Each row is a point on a landscape with many valleys, with its height.
A ball rolls from a point to the lowest of its 4 nearest points, and stops where none of them is lower. Distance is the straight distance between rows; heights are no part of it.
Pasep h=41.0: [-2  5  6 -7  0 -1  9 -8 22 -2 10 -9]
pevup h=48.8: [ 58 -19   2 -13  -8 -10   7  20  13  20  16 -17]
pogot h=33.8: [-18   3  -1   4   1   4  -6 -10 -22  -1  -5  -1]
dimo h=44.3: [ 47 -22   6  -8  -8 -11  11  20  14  21  16 -16]
tik h=70.7: [20 -5  5 -8 -4 -3 10  5 27 10 10 -7]
negi h=31.6: [-13   7   5  -4   0   0   6 -14   7  -6   7 -12]
zula h=19.5: [ 22   0   1 -13   1   1   1   0  17   1  10 -18]
Paleg h=73.9: [-49  15   4  16   0  -1   3 -12 -14  -2 -11  20]
nizuf h=34.3: [ 11  -2  -6  -6   2   4 -10  -6 -21  -1   3 -21]
lozo h=45.2: [ 20 -18  12  -1  -7 -11  20   9  26  20  13  -3]
sukom h=63.7: [11 -9 12 -3 -5 -7 18  3 30 15 10  0]
zivu h=47.5: [-7  7  9 -5  1 -2 11 -9 27 -1  8 -5]
tol h=62.8: [-17  16 -18   8   7  13 -25   4 -17 -27 -25  28]
navev h=30.1: [-25   7   5  -1   1  -1   5 -16  -1  -5   5  -7]
Kal h=28.8: [  8  -2  -9  -3   3   5 -13  -5 -27   0  -4 -15]
kelog h=26.6: [-26  11   8  -1   0  -1  10 -16   9  -8   6  -7]
moto h=33.2: [  6   4   3 -11   2   1   3  -7  17  -2  10 -15]
dip h=25.8: [ 31   0  -4 -16   1   2  -4   2   8   0  11 -27]
tal h=74.2: [-48  23  -5  18   4   4  -7  -2 -10 -14 -23  38]
gemaz h=28.7: [ 24  -1  -7 -14   3   4  -7  -3  -3  -4   9 -29]
kud h=54.2: [ 52  -8  -1 -15  -3  -4   0  14  16  13  12 -20]
giriz h=68.6: [-32  15  -4  14   4   6 -10  -2 -17  -7 -19  28]
tota h=15.6: [ 21 -34  17   2  -7 -20  33  16  18  19  27 -16]
Leleg h=42.1: [ -4   2   0  -6   2   4  -3 -10  -8  -5   6 -17]
zak h=53.5: [ 13 -18  15   1  -9 -14  24   7  28  21  15   0]
zelis h=60.1: [  4 -15  17   4  -8 -15  27   3  32  20  12   3]
domu h=19.4: [ 12 -36  20   6  -3 -24  41  14  22  15  31 -17]
fav h=70.9: [-12  14 -24   4   6  14 -29   5 -18 -37 -24  25]
demar h=45.1: [-23   6  -2   8   2   4  -6  -9 -22   0 -10   9]
rizis h=60.8: [ 33  -8   3 -10  -4  -3   7   9  22  13  11 -12]
Vad h=55.4: [ 12 -23  17   3  -8 -16  29   9  26  23  16  -3]
gugi h=64.8: [-37  13   1  14   2   3  -5  -8 -19  -2 -14  20]
Zur h=16.3: [ -3   0  -4   0   2   5 -10  -8 -25   0  -5  -9]
duzib h=60.3: [-21  13  -9  10   5  10 -18   1 -19  -9 -23  27]
biz h=30.2: [-17   8   7  -5   0  -1   8 -14  14  -5   9 -10]
mopiv h=43.7: [-26   7   2   6   1   3  -2 -11 -17  -1  -5   3]
vimo h=32.3: [ 29 -23  12  -3  -9 -13  21  15  21  22  18  -9]
didif h=31.9: [ 18  -4  -9  -9   4   4 -12  -5 -21  -3   3 -27]
Lom h=41.6: [-12   4  -5   6   2   6 -13  -5 -26   0 -11   7]
dedu h=54.5: [ -9  11 -13   7   7  12 -21   3 -21 -14 -22  25]
bov h=34.8: [ 40 -30  11  -5  -8 -16  20  21  13  22  21 -17]
pagot h=50.2: [ -4   7 -11   5   5  10 -21   2 -26  -5 -18  17]
Vaf h=55.7: [-30   9   0  12   2   3  -6  -8 -21  -2 -12  15]
dis h=42.9: [  9  -1 -12   2   5   9 -21  -1 -32  -1 -16   4]
Pere h=53.2: [  3   6 -15   4   7  12 -24   2 -27  -8 -21  16]
Lusab h=66.3: [  1  -7  15   0  -6 -10  22   1  35  16  10   4]
zug h=73.4: [-44  20  -3  18   4   4  -5  -4 -13  -8 -20  33]
Dirit h=40.2: [ 38 -23   9  -5  -9 -13  17  18  17  23  18 -12]
Pokor h=32.0: [-33  10   6   4   1  -2   6 -17  -5  -6   3  -4]
fim h=70.4: [ -3  12 -23   3   8  14 -31   6 -22 -32 -24  24]
nilu h=27.9: [  1  -1  -9   2   3   6 -14  -5 -28   1  -9  -3]
lokap h=64.1: [ 4  0 11 -5 -3 -5 15 -2 33  7 10 -1]
lol h=26.2: [ 15   2  -1 -13   2   3  -3  -4   7  -3   9 -23]
Mufig h=75.6: [-12  12 -29   1   3  13 -34   5 -25 -48 -23  21]
Lebe h=78.1: [13 -2  8 -7 -3 -2 11  0 28  8  9 -5]
lar h=39.8: [-34   9   4   6   0   0   3 -14 -14  -3  -2   3]
daga h=55.5: [ 44  -8   0 -14  -3  -3   1  12  18  12  11 -17]
Poza h=70.0: [-26  18 -16  10   5  12 -21   5 -14 -26 -24  31]
Kifop h=74.0: [-33  21 -13  13   6  11 -19   3 -12 -24 -25  33]

For each start below, name the point where the ball stops.
zug: Zur
tal: Zur
Lusab: vimo
zelis: vimo
lar: kelog
demar: Zur
Mufig: Zur
